Points on a hilly landscape, in no order, each with its height.
A ball rolls from a point to the lowest of its 2 nearest points, and stops where none of them is lower. Distance is the straight distance between rows; heights are no part of it.
<632> height 516: [ 26  52 -10  16  -7   8  10  29   4  -2 -20  -8  18  21  -4   8   0   3
  -2  -2]
<274> height 592: [-10  19 -14  -4  23  -8  -4 -16   9  -3 -29   6 -17  -2  -3   2 -14 -23
  17  11]
<567> height 413: [ -4  12 -16 -11   0   0 -10 -14  17 -12 -24  12 -24 -26  -3 -13  -6 -25
  10  13]
<776> height 640: [  0 -36   7   2   4  -1  -3 -11 -16   1  30   2  10  -6  -2 -20  10  18
   3 -22]
<388> height 591: [ 16  20 -20   2   6  -6  -4  -8 -21 -12 -27   9  -2 -55  -6   2 -11 -18
  -8  14]
<423> height 661: [ 31  -4  -1   8   8   3  -4  16  -2  -9  -1   8 -17 -12   2  -3   3  -7
 -19   8]
<314> height 393: [  2   7  10   9 -39  21   7  31   5  15   7 -19  25  37  19  21  20  17
 -14 -29]
<855> height 708: [-17 -27  23  -5 -10  -6 -11  -7   2  -8 -18  27 -28  -7 -22   7 -14 -13
  -6  16]
<596> height 587: [-12 -27   7 -15 -16  -4  -7 -22  16  -3  20   2   0  -6  16 -25  -6  24
 -15  -6]
<732> height 205: [ -4 -10  -5   4 -17  -3  13  11   5   3  24 -14  15  16  43   7  27   7
   0 -25]
<729> height 269: [-34   4  11 -18   2  -8   3 -31  26   5   2   1  -5   8   6  -4 -26   8
   8  23]
<451> height 348: [ 10  24 -20   9   9  10  10  -2   3  -2 -14  -2 -20  -8  12  -3   8  -6
  -7  11]
<484> height 278: [ 27  16   3  13 -20  15  -3  32  23   9  10  -5  13  25  26  10   6  -2
 -16 -14]
<461> height 671: [ -6  16   0   8  16  -8   0 -14  13   9 -23   9  -9  10 -10  -3 -11 -10
   0   5]
<836> height 712: [ 24  19 -25   3  12  11  -1  13 -38  -3   7 -24  23 -36   7  -5  22  -8
   2   5]
<161> height 362: [ 31  29  -1  14  -4   5  -5  30  22   7  -2  -4  10   8  15   1   4 -15
 -13   1]
<397> height 434: [-23  -4   3 -16  -7   3  -1 -39  23 -16 -12  10 -13  -1 -10 -19 -22   8
   8  10]
<468> height 720: [ -8   8   8   8  20 -17   5 -19  -8   9 -20   6   4  14 -21   0 -27   9
 -12   9]
<384> height 167: [-11 -22  -4 -10 -13   6   0  23 -12  20  29 -25  26  46  19  19  30  -6
  17 -23]
<5> height 542: [ -7 -18   4  -1  -9   5   5 -26  -1 -22  -5  20 -13 -24 -11 -18  -4  18
   7  -6]
<762> height 751: [  1  -3   3   5  18 -14  14 -23 -24   1 -16   6  -1  -1 -17   2 -16  30
 -18  -2]
<671> height 617: [ -9 -37   1  -7  -8   0  -8  -9  -1   7  39  -3  11   1  18 -19   3  21
 -16 -22]
<603> height 342: [  8  -9  -6   3  14 -19  12 -10 -10 -15 -15  23  -7 -32 -13  -1 -12  10
  -2 -14]
<437> height 669: [-23 -28  23 -14 -27  -5  -4 -18   5 -23 -21  39 -16 -18 -24  10 -20   4
  10  18]
<829> height 785: [ -9  -9   5  -3  25 -14 -23  15 -10  -3 -19   7 -18   7 -35  18 -11 -29
  10  12]
<239> height 534: [ -9 -25  11 -15  -9 -11  -5 -16  19 -12   9   9 -19  -1   5 -15 -17   9
 -17   7]
<851> height 199: [-11 -16   9 -11   9 -27  10 -14   4 -11 -16  27 -15 -22 -20   0 -19   9
  -4  -1]
<150> height 541: [-17 -14   6 -18 -15   9   4 -39  13 -23  -1  10 -10 -15 -12 -22 -14  34
   2   3]
<874> height 179: [ 13   0 -19  -6  -6  18   0  -6   5 -14   8   0 -22 -27  21 -20  18   2
   6   0]
<333> height 746: [ 21  15  -4  -7  25   2 -24  22   8   0 -16   1 -16 -10  -6  11  -8 -30
   0  33]
<364> height 474: [ 17  21 -16  20  -2  25  14   9  -6   7   7  -6  -7  -2  14   1  13  -3
  -6  -4]
<693> height 91: [-21 -18  -3  -5 -18   4  18   5 -16  21  37 -31  25  31  16   6  22   5
   6 -20]
<606> height 461: [ 26  34 -11  14  14  -2  13  18  -2  -3 -13  -3   4  12  -4   6  -7   2
  -8   1]
<70> height 699: [-33 -26  29 -33 -18 -13 -15 -25   7 -17 -11  18 -10 -14 -26   4 -25  12
   2  28]
<500> height 872: [-32 -20  -1 -22   8 -14 -10 -19  -5 -20 -33  20 -26 -11 -31  24 -27 -10
  24  13]
<664> height 909: [-40 -16   2 -14  26 -16 -14  -8  -3  -2 -10   2 -20   2 -24  17 -22 -18
  28  11]
<61> height 601: [-10  22  12   6   7  -8 -12  17  24  17 -14  -8   6  42  -7  10 -13 -22
   7   5]
<864> height 349: [ 22  21   3  15 -42  26  -1  41   9   3   7 -10  30  28  18  14  13   4
 -10 -30]
<459> height 71: [ 10   6   3  11   6   6   4   7  13  21  -2   2   2  15   7  -8   6  16
 -14 -12]
<695> height 741: [-14 -14  25 -11  11 -16 -15  -5   4  18  -5   4  -4  15 -27   2 -23  -1
 -22  22]
<24> height 437: [-15  -7  11 -10   4 -20  20 -15   5   6  10   2  -7  -8 -12  -2 -25  18
 -20  16]
<406> height 136: [-26  13  21  -9   1 -18   5 -16  20  22   0  -9   8  19   9   5 -16   8
  -7  24]
<195> height 705: [ 27   7  -4  -3  12  -4 -10  15  -7 -12 -23  10 -23 -26  -6   4  -2 -16
 -15  21]
<302> height 370: [-10   6  -7   8  -5   7  28 -15   3   4  12  -7   0   5  22  -4  14  23
  13 -12]
<819> height 331: [ 16  15 -13   8 -23  26  -5  37 -20   3  21 -30  35  16  17  23  39 -23
  21 -15]
<709> height 377: [ -5 -13 -14  -1  -4  14  17 -13   6  -8  22  -2 -12 -11  12 -16   8  17
  11 -13]
<828> height 747: [-18 -27  16 -12   7  -8 -28   6   3  -3 -14  11 -28   2 -23   7 -11 -27
   4  15]
<90> height 443: [ 12 -19  -5   8   2  11  -4 -18 -16 -21   4  19  -7 -30  -4 -13   9  12
  12 -14]
<552> height 543: [ 10  20  -4  20 -11  22  22  13  -5  16  13 -11  10  16  15  12  22   7
   4 -17]
<144> height 248: [  7  -7  -6  -2 -18  21  -8  34 -14   8  24 -27  28  37  21  29  36 -22
  19 -23]
<821> height 744: [ 19  17 -25   4   3  10   1   3 -16  -7  16 -17  14 -36  25 -13  26  -8
  15   1]
<284> height 668: [ 26  18 -21   5  12   4  -3   7 -25  -5 -13   0   6 -48  -4  -4   9  -5
  -8   2]
<568> height 493: [ -6  -7  -6  -1   6  -6  27 -13   8   0  11   2 -17 -10   0 -11  -8  20
  -7  -1]
<831> height 224: [-16  25  16  -1   3 -13  12   1  15  29 -13 -11  13  35  -4   8 -12  15
 -15  13]
<838> height 367: [ -9  10   1  14   6  -4  31  -3 -17  16  19 -15  16  15 -11   1  -3  28
 -17  -6]
<637> height 559: [ 10  37  11   9 -10   3   7  24  20   9 -19  -2  14  40  -8  13 -11  -4
  -2   2]
<376> height 438: [ 35  26  -6  21  -5  13  -7  26  -4  -1  13 -11  25  -3  12 -11  14 -13
 -11  -5]
<313> height 410: [ 24  15  -8  17 -16  17  -4  30 -11  -1  23 -22  33  14  16   2  28 -16
   6 -24]
<875> height 778: [ 17   9 -16   7 -12  18  -7   9  -6   5  24 -21  19 -21  36  -3  33 -20
   9  -9]
<22> height 301: [ -7  16  15   9 -17   3  17   3  -3  24  16 -20  24  28   0   1   0  29
 -28   6]
<425> height 479: [ 14   0  -9  15   3   8   1  16 -14   1  27 -18  24  15  17   0  31 -11
  21 -19]
<174> height 762: [ -5  -2  15  -3   3  -9 -15  14  18  19  -4  -4   0  36 -18  -8 -20  -6
 -24  11]
<534> height 446: [ -4  -9  -9   9  10   3  23  -2 -26   8  24 -13   9   8  -5  -2  11  14
   8 -20]
<856> height 477: [ 15   1 -13   7   4  -7  -3 -13 -17 -23 -27  22  -9 -46 -10   1  -4  -4
   2  -3]
<863> height 620: [ -6 -24  10  -9 -31   6  -1 -18   7 -40 -18  37 -12 -31 -20  -4  -8  13
  13  -2]
<324> height 200: [ 16  -9   1  12   7   8  -1   7   1  13  18  -3  10  10  15 -13  21  20
  -4 -19]
<209> height 343: [-20  -4  10 -17  20 -34   9 -10  15   0  -7   8 -11   1 -14   0 -26   2
  -3  16]
<547> height 318: [ 19  -3  -1  14  15   4   3  -9 -14  -2   5   7   3  -8   7 -10  12  15
   7 -11]
<580> height 285: [-16  -5   7   2 -17  -7  23  -7  14  12  23 -15  17  13  30  -4  15  25
   1 -19]
<601> height 784: [  3  -1  -1 -17  16  -1 -34   7  10  -4 -16  13 -21 -29  -4   6  -6 -38
  15  30]
<873> height 722: [-32 -21  31 -28   1 -19 -25 -17   2  10   0   8  -3  -4 -26   6 -23   1
  -7  33]
<171> height 610: [ 14  -9  10   3   5  -9  -6  -1   8 -11  -1   9 -18   3   2 -10  -8  -5
 -16   9]
<382> height 99: [ 12  15 -19  -5  -1   9  -3  -7   2  -9 -12   1 -18 -34  12 -13   8 -15
   0  12]
<775> height 650: [-26   2  10  -1  17 -11 -15  -3  16  19 -12  -7  -5  26 -13   1 -14 -23
  10  11]
<665> height 191: [ 14   5   6   8  -8  12 -10  13  24  22  -1  -1   5  30  26  -3   6   6
 -21  -8]
<169> height 513: [  8  -6 -18   8  16   3   8   5 -29  -3  18 -12  13   0  -1  -1  25  -6
  24 -20]
<866> height 580: [  1 -33 -10  -7  10   4   1  -3 -31 -19  24   0  -1 -15 -10  -4  19  -5
  28 -19]
<531> height 830: [-18 -11  -5  -9  19 -13 -20   0 -20 -15 -35  16 -22 -13 -27  32 -20 -31
  22  12]

Where does a ball stop that starts at each point below?
<425>: <693>
<863>: <459>
<169>: <406>
<568>: <693>
<500>: <437>
<821>: <851>

Call two points neighbours if one is among the 2 nearest of the other. Go from one point of each pair to the other, from neighbour to neighbour, staying as low as possible. Name the highest point that can't be avoided.
<693> and <406>: <169>
<693> and <851>: <568>
<459> and <693>: <376>
<693> and <382>: <709>
